Each row is a point on a tangle of strands that fork, close into loops and nearly touch. The rows are in no order.
In the rows, 128 means zero.
Two points are linked if the straight distance between their rows is under 45. Some points are linked to none.
fudev: [102 116 170 112  86 120  85 104 154]
bel: [ 58 143  93 142 120 118 187 126  90]
Pere: [ 69 140  70  92 145 167 107 129 121]
Rasit: [ 84 136 140 148 143 129 160 113  97]
fif: [ 82 117 110  77  88 112  94 138 144]
Fike: [126 156 146 122 142 133 147 125 116]
seguz: [ 92 110 141 144 104  73 155 133 112]
dodi: [133 109 136 148 107  55 149 157 119]
gise: [218  97 101 148 108 115 142 159 129]
fum: [ 94 145 144 119 153 183  95  92 120]
saru: [ 78  85 128 102 137 147  69 105 163]
dozu: [142 170 132 105 143 132 149 139 118]
fafo: [150 113 169 172 147 121 134 112 137]
Petez: [156 136 161  99  88  91 135 139 157]
tof: [156 144 164 111 129 177  87  95 163]
Fiti: [ 63 134 111 109  92 131 128 118 119]
bura: [ 82 104 153 111  98 132  75 100 149]
zinog: [169 111 142 155 120  88 141 143 139]
bab: [216 108 127 135 136 142 156 137 149]
Zuza: [191 142  91 163 152 127 139 165  98]
mava: [147  96 168 190 140 111 125 109 136]
nuku: [188 137 108 152 155 122 152 155 116]
pipub: [ 85 163 121 119 153 180 126 104  96]
zineb: [ 88 113 169 118  80 103 114 106 144]
zeg: [214 121 128 134 154 162 159 128 140]
nevud: [ 67 127  79  93 126 153 106 128 129]
Boda: [134 122 131 123 100  51 156 170 122]
sal: [191 120 168 116 119 161 135  99 171]
fomel: [ 86  83 107  57 134 113  95 144 178]
kodo: [ 77 114 127  91  78 108 100 127 140]
Kimu: [ 81 168 100 101 145 173 130 119  93]
Moti: [118 133 115 171 167 111 150 140  81]
Retez: [133 143 157 145 154 135 147 119 123]
tavib: [214 106  97 162  97 109 129 160 118]
Vopit: [ 50 122  91 111  81 125 124 120 134]
mar: [ 71 112 149 112  72 105 109 109 140]
vok: [167  98 143 198 134 110 117 126 128]
vazov: [187 135 158 115 119 145 140 117 164]
zugan: [ 80 152 136 131 154 188 118  89 102]
Vituf: [175 150 119 134 152 116 155 155 120]
dav: [177 121 145 138 121 102 150 139 149]
guved: [176 105 132 186 139 118 124 133 126]
lun: [181 159 147 123 155 165 144 120 140]
zomi: [ 50 109  77 107  96 130 108 123 149]
Sos: [ 82 159  87  93 141 169 119 125 103]
bulo: [ 53 113  65 101 115 141 111 128 146]
pifi: [174 129 175 117 115 168 107  94 173]
Muzo: [145 135 140 107  94  61 159 164 136]
Sibe: [ 85  80 117  72 144 125  86 129 178]
kesad: [196 113 100 180 100 104 120 158 110]
Papag: [181 123 154 130 123 120 148 126 155]
Kapu: [164 176 142 109 162 172 137 118 126]
miv: [136 145 154 109 134 169  88 101 144]
dap: [151 129 108 196 146 114 117 145  83]
rured: [153 111 135 159 117  71 138 156 124]
vor: [144 132 165 155 147 129 140 113 131]
Siv: [ 64 126 129 171 145 132 168 103  92]
nek: [ 70 148 117 113 117 147 133 114 107]
guz: [147 133 151 113  99  81 149 147 144]
lek: [ 79  99 135 106 112 142  71 102 153]
vigun: [155 160 127 121 150 114 161 151 114]
mitir: [ 89  94  92  55 118 103  93 157 168]
Geli: [ 92 148 104 141 158 120 179 140  78]
zileg: [202 142 144 121 153 171 154 117 148]
Bar: [ 75  72 127  89 147 142  76 110 178]
sug: [ 88 108  95  59  99 104  91 156 152]
Sizo: [215  99 119 138 121 120 150 150 143]
Godi: [131 175 133 122 174 161 151 125  98]
Geb: [ 80 148 126 124 130 133 157 115  96]
pigi: [103 139 110 160 161 109 163 147  79]
nuran: [175 116 113 201  99 108 110 142  99]
nabi: [139 183 134 109 166 172 136 122 109]
Buzo: [122 159 129 143 181 142 159 131  89]
melu: [141 135 110 186 162 114 133 147  82]
Devis: [119 143 151 114 151 183  77  94 136]
gipuf: [163 120 112 201 120 110 111 140  94]
puza: [142 138 161 100  92 114 115 124 156]

A fork is a point with three links, a tip a point with one. Leave the first point through the second and follow the links. Name the first fork or tip that comes.
Retez / vor -> guved
Fike / dozu -> Zuza
Boda / Muzo -> puza
zileg / lun -> Buzo
kesad / nuran -> Geli

A piece is all that can be reached along the links. How many separate loops has the piece of each point below (a circle has one, a figure eight two, a Y none), and how many tips (points with one link)?
fafo -> loops 0, tips 2
lek -> loops 1, tips 0
nek -> loops 0, tips 2
Moti -> loops 0, tips 2

Name the points in between on the shortest way along the links from the first point to the second, in order.
Kimu / fum -> pipub zugan
fafo / nuku -> vor Retez Fike dozu vigun Vituf
lun / Buzo -> Kapu nabi Godi
dodi / Petez -> Boda Muzo guz
